Each row is a point on a landscape with many peaks, with its height.
From any point a climber steps to the highest of the 2 points nearest to it. It stops when none of these is higher. Distance is the straight distance between rows; heights are no part of it.
nir: [ 17   4   0  22   7   3  22  15   1  13 -28  14 -10  69  21  -5  -8 -25
 -22  -6 -13   9   2   9   9]  height 73.5
pifup: [ -1 -12   5 -19 -26  11   1 -12  -7   7  31  -8 -16  12 -20  -9  19  48
  23  42   0  -7  -7  16  10]  height 4.2
mobi: [-14 -43 -11   3   4   1  30  16   7 -19  -1 -20  22  15  33  11 -28 -19
 -10 -36 -13  14  -3   7   6]  height 21.8
rar: [ 14   6 -26  -5  29 -28 -28  14 -18  -7  -3  46  21  29  45 -23   3  18
   3  18  15   1  40  19  30]  height 14.0
doko: [ -1  15  17 -22 -10  20  -8  -1  32 -12  25  -5   8   0 -12  11   8  18
   8   0   9  10   5  -7   6]  height 20.0
gupa: [-32 -48  -6 -15  14  10  12 -12   8  -8 -30   1  45 -46  18  -3 -16 -33
  16 -33   2 -32   2  -3  -5]  height 32.1
Pel: [ 30  17  -7  -1  28 -12 -25 -15 -10  -4   2  -4 -47  19 -16  -4   6  31
  12  27   9 -14   2  -4  -9]  height 57.7
rore: [ 19  27 -29  34  12  -5  13  14   0  37 -30  20  -6  32   1 -10 -59 -33
   0  -5  -5 -12   6  30  24]  height 72.2
vur: [ 13 -38  -5  -8  21  -8  -5   3  -8  -5   8 -16 -21   3  28  16   5  35
  10  11   6 -27  -8   3  -3]  height 25.5
teza: [-47 -23  15 -15  -7  15  -8 -25 -10  -2 -15  11  54 -79 -16  -5  16 -22
  21 -22  12  -5 -12  -5  -6]  height 52.4
soked: [-35 -22  -4 -50 -27  -2  -4 -20  10  -6   4 -10  26 -70 -15  24  42 -23
   6  14  -4 -11 -13   0  11]  height 17.3
Lofa: [ 12  46  -7  -4  28   7 -13   2  26  -8   3   4 -30 -14 -28  -4 -37 -18
  14  -7  -1  26   5   9 -11]  height 41.8
mise: [-28   9  11  -7 -43 -20  23 -10   3 -19   5   3 -12  40  -7 -22  28   6
 -39   4 -17  41  15 -16 -13]  height 23.8
sok: [ 19  21   4  10  19   2   5  -5   7 -35  18   7 -25   7 -11 -17  10   7
 -11   7  -8  18  30  -4 -14]  height 55.2
rif: [ 14  26  -8  40  12   9 -21   4   3  37  16  16   7 -13   0  -1 -40   4
  22  20  15 -16  -1  -1  -3]  height 50.9
dapek: [  1 -11 -15  14  16 -34   4  33 -18 -19   3  27  15  49  60 -15 -10   8
   0   9   2  23  24  15  16]  height 16.5
zonem: [  7 -39   5  -2  -3  -6  20  22  -2  12   5  -9   3   0  48  17  -5  17
  10   3 -11 -26  -6   4   4]  height 24.8
Zizer: [  1  -7  10  29   4  19  28  11 -10  26 -24 -30  27  10  -5   6 -48 -37
  11 -55   1  -6 -13   4   2]  height 42.3
gisub: [  1   2   1  26   1  21  38  17 -36  18 -43 -19   1   4  -7  -9 -45 -26
  -6 -49 -11 -16 -29  13 -10]  height 45.8
rosab: [  2 -33   7  -2  23  -1  19   7   5 -32  36   4   4 -10  29  14  -2  -2
   8  -6 -20  29  20   5  -5]  height 39.8
fimu: [-28 -17   0 -49 -28 -24  -2 -30  16 -31  25  -9   1 -12   3  27  47 -11
 -25   9 -17  31  10 -29 -11]  height 30.1
Godu: [ -1   1 -16   2  -9   1  -9 -19 -11 -23  24 -10 -12  42 -28 -20  23  40
  12  54  -3  -1  11   6  19]  height 6.7
Dop: [-16 -19  30 -16  -8  21  33  18 -10  -9  25  10 -11 -31 -28  -3  17  16
  20   4 -15   7   3  16   5]  height 58.1
rusa: [-27 -21  34   8 -18 -13  -6  20 -18  21 -21  15  24 -35  28  11  -7   8
   5 -19  -5 -25 -18 -35 -47]  height 57.0
bukim: [-27 -31  11 -32  -7   1   2  -5  22  11   1 -10  29 -54  21  40  14 -15
  10 -16   1  -9 -12  -6  13]  height 15.0
Bupi: [-20 -27  -6  14   9 -13  22  25   5 -17  -1   1  10  47  52   0 -19  -9
  -7 -14 -14  33   7  10  10]  height 19.2
vuz: [  8   9   1   5  21   7 -25   2  19  12 -12 -25  20 -33   0  31  -9 -32
  -3 -36  32   7 -26 -15   3]  height 28.9
buve: [ -2 -17 -10   3   1   9 -10   9  21   0 -36 -35  30   2  27  16  -3 -40
 -21 -40  14  10 -31  -9  11]  height 26.0
pak: [  6   0  15  10  20  16   7  10  -9   9   4   2   3 -30   5  -3 -34  19
  18 -27   0 -10  -7  -1 -11]  height 41.7
ros: [ 30  28 -32  -4  11 -12 -32 -23  -6  14  15  -7 -46   5 -28  -3 -20  16
  23  36  13  -6 -10   5 -13]  height 69.2
fovu: [ 19  20 -13  34  11   6  22   2 -15  19 -29  30  -1  64   4 -22 -33 -33
  -7  -8 -19  11  17  26  23]  height 83.2
Lop: [ 26   5 -17  19  12 -13 -10  17  -6  32 -25 -12 -24  35  26   3 -26   7
   5  16   9 -35 -18   7   2]  height 58.7
gudeb: [-12 -35  -3 -35   0 -18  11 -11  16 -22  34  -3  -4 -13  29  28  16  -9
  -1   9 -23  31  22  -9 -12]  height 34.5
zuran: [  2  22 -12   3 -41   7 -10 -25  17   7   0 -24 -18  48 -34 -15  19  10
 -28  -3  12  14   2  -6  16]  height 27.6
seve: [  1  41  -1  10  10 -20   1   0 -20 -38   7  24 -26  30 -10 -26  11  15
 -27  21  -4  33  24  -7 -12]  height 64.9
zivin: [ -7  33  24   8 -51   7  -5 -16 -15  16  13 -18  -8  10 -44  -8  14  43
   0  22   6 -26 -23 -12 -10]  height 36.3
bovor: [-15   2  27 -22 -15  18  -1   3  30  -1  19 -19  22 -41   4  20   7  14
  21  -2  -6   3 -17  -4  10]  height 16.9
gela: [ 20  31 -43  14  39 -27 -51   3 -23 -15  -4  46 -10  10  -3 -25  -3 -17
   3  53   7  21  34   5  15]  height 65.2
Fopod: [  6   0   9 -15  20   0  10  16  -8  -9  20  43   9   0  13 -12  -4  35
  29   2   1   0  31  37  28]  height 9.5
Dofu: [  4  44   9  22  -7   6   0   4 -33   6  -6  17 -24 -15 -27 -34   4  47
   6  26  -8 -20  -6   8  -2]  height 32.8
Rel: [  1 -45  -3 -30   2   1  -1 -21   7 -19  28 -10 -17 -14   9  20  28  10
   0  11   0  -7   2  -9 -13]  height 29.9
puda: [ 21  10 -17  16 -13  -4   1   3   2  40 -30 -29 -29  44   9  17 -19 -20
 -13   3   7 -28 -35  -2   0]  height 52.9
dison: [ -2  26   3 -17 -21  11 -20 -21  25  -1  25  13  -3  34 -22   1  18  16
 -12   8  13  32  12 -13   5]  height 23.6
bobup: [  8  23  -2  15  17   9 -26   6  36  21  11  -3   7   4  -1  26 -35 -26
   9 -23  29  17  -8  -8   1]  height 33.3
lilu: [  1  -4   8  31 -16  18  32  16   8   7   1  -7 -20  30 -25 -32  19   7
 -22   0 -11   3  21  19  16]  height 44.8
luk: [ -8   2  29  15  -1 -15   8  18 -31  20 -21  18  14 -31  23  -6 -34  20
  10 -39 -17 -20  -6 -13 -40]  height 49.1
zatuz: [ -9 -30  -7 -33 -48   3  16 -18  11 -11  -8 -25  13 -11 -37  -1  62 -37
 -30  -3   0  -4   0  -3   9]  height 34.4
duta: [  6 -15  22 -17 -30  17  21 -15  12  -1   2 -17 -11  -6 -29  -4  45  -7
 -22  -7  -7  -3   0  -2  -4]  height 37.4
vuf: [  0  -8  22  -7 -12  -1  -7   2   9  29  -9 -17  21 -25  25  22 -10  16
   2 -15   8 -38 -24 -27 -21]  height 70.1
bapas: [  5  26  22  -2 -18   4 -20  -7 -15  17  14 -10  -5 -16 -16  -2  -3  41
  14  18  11 -27 -21 -22 -33]  height 44.4
rov: [ -1 -50   1 -13 -18   0  40  19  -1  12 -19 -10  13  -8  41  13   3 -18
  -3 -10 -30 -31 -12  12   4]  height 27.3
desam: [ 19  13  -8  20  -7  18  26  14 -18  24 -45 -13 -24  14   0  -5 -20 -26
 -21 -19 -12 -23 -38  14  -8]  height 48.8
lemeg: [ 34  15  -5  17  48 -12 -20   9 -12  11   4  14 -30   1   7  -6  -4  16
  18  16  19  -7  12  15   0]  height 61.5
Zit: [ 16  12   5  -2  -7  -3 -23  -9  14  21  10 -29  10   2  13  21 -18  28
  17   8  17 -40 -15 -18 -11]  height 56.4
Losir: [ -9 -10   0 -34 -12   0 -17 -24   7 -22 -11  -5  50 -56 -29  26  63 -19
  -6   8  24 -16 -12 -10  21]  height 19.5
tiz: [  0 -12  20   3  -2  16  40   6  -4 -15  12  15 -21   9 -32 -25  26  10
  -3  -6 -20  18  26  31  20]  height 49.9
boka: [-29 -25  34  -1  -6  11  19  18 -34   0  17  16   2 -55  -9  -7   8  21
  29  -4 -15   3 -14   2 -27]  height 71.1
Pinu: [ 16  26 -31  30  15  -4 -13   3  15  33  -1  19   1   5   8   2 -61 -23
  11   8   6 -17  11   8  12]  height 61.6
Kuzi: [-19 -36  -5  -8 -11  22  28  -3  10  -9 -37 -24  33  10  15   5  -7 -47
 -16 -48 -18   2 -20   4  15]  height 24.1
deg: [-50 -20  32  -7 -30  12  10  -2 -24   0  -1   9  26 -73 -23  -6  24 -10
  19 -11 -13   6 -18  -9 -28]  height 59.2
tam: [-13  -6  -4   1  20 -37 -17  18  -4 -32  11  16   0  43  46  -2  -2  27
   7  30   7  24  18 -13  -9]  height 13.3
bupa: [-14 -31  10  -3  28  18  11   3   1 -12  -2  -4  15 -36  -3   8 -22 -12
  12 -39   2 -19  -7  -7 -12]  height 36.4
goron: [  1   2   5 -23  14  -1 -23 -17  20 -27  -1 -12  43 -38 -14  39  46 -22
 -17 -14  22  10  -9 -26  17]  height 21.9
libef: [ 13  43  -8  -8   6   3 -19 -15  27 -13  -3 -10 -36 -12 -38  15  -1 -18
 -20  -6  13  24  -9  -7  -7]  height 48.3
dival: [ 13  41 -20  14  18 -12 -24   0 -22 -27  -3  33 -10  30 -24 -51  19  -3
 -13  41  -5  24  36   8  17]  height 80.3
Poso: [ -8  -2  -4 -10  29   1 -25  -4  23 -22  -4 -10  29 -17  -1  30   7 -37
 -13 -37  24  28  -2 -23 -14]  height 25.4
fip: [  8  41  -3   8 -43  22 -11 -18   5  24   3 -23 -11   9 -41 -17  10  21
 -11  11  13 -10 -15   1  14]  height 31.3
kidep: [-34 -11  11 -36 -34 -29   8 -16   0 -31  25  -3 -15  21  -2   8  39  10
 -20  16  -9  36   6 -28 -22]  height 26.9
toli: [ 11  50 -16   9   1  15 -10  -2 -16  19 -20  26 -26   0 -40 -45   1  18
   3  36  -3 -13  11  19  24]  height 28.7
bafi: [ 24  36 -15  -8  -1  -4 -28 -26   7   6   8 -30 -37 -19 -35  22  -8   3
   1  10  15 -11 -30 -15 -19]  height 56.1
nipog: [ 19   8 -14 -12  24  -5 -24  -5  -8  -8  16  46   9  21  11 -21   4  34
  10  23  10   4  39  13  18]  height 11.9
tez: [  9   5   7  21  41  -8   3  -4   1 -29  22  22  -4  10  15  -8 -12   2
   0  -4  -8  32  36   1 -12]  height 47.5
pite: [ 26  -8  -5  30  12   0  13  23 -18  27 -27   3 -19  52  32 -10  -2   0
  -9   7   3 -16  -9  26  15]  height 65.8
kesit: [-21 -41   9 -14 -15   6  31   8  -1  16 -33  -6  42 -39  32   2 -14 -25
  -3 -36 -16 -42 -11  -3  -5]  height 29.5
felid: [  2 -25   8  12 -32   6  31  16  14   8 -13 -30 -12  13 -19 -22  23  -6
 -31 -19 -10  -7   6   3   5]  height 40.8
zus: [ 23  34 -30  20  42 -24 -35   0   2  -3   1  31 -29  10   5 -13 -27 -14
   8  30   2  24  24  10   3]  height 77.6
viri: [ -6 -16  -4   1  13 -15 -16  -9   3 -31  30   0  -9  32  17   5  14  32
  16  44  -1  18  14 -10   1]  height 10.0
vezi: [ -2  39   9  45   8   4 -12   9 -33  19  13  34   5 -29  -7 -21 -32  34
  25  21   2 -11   1   5 -11]  height 40.3
dova: [-20 -21 -13 -45 -48 -19   5 -29  12 -28  12 -22  11 -16 -22  26  63 -25
 -32  10 -14  18   2  -8  10]  height 32.0
Kilig: [  9  -1  -7  18  17  15   1  17  14  28 -12  -9  -3  20   6  16 -42 -31
  -1 -39  12  -2 -15   5  -7]  height 38.0

For each start below, name the point where the climber stops.
Godu: fovu
kidep: boka
felid: boka
gisub: fovu
dison: vuf
zonem: vuf
pifup: vuf
Kuzi: fovu
Rel: dival
Dofu: fovu

Write out the way that a climber takes from each point below.
vur: Rel, gudeb, rosab, tez, sok, seve, dival
bovor: doko, dison, zuran, fip, zivin, bapas, Zit, vuf
rar: dapek, Bupi, mobi, Kuzi, buve, vuz, bobup, Kilig, Zizer, gisub, desam, puda, Lop, pite, nir, fovu
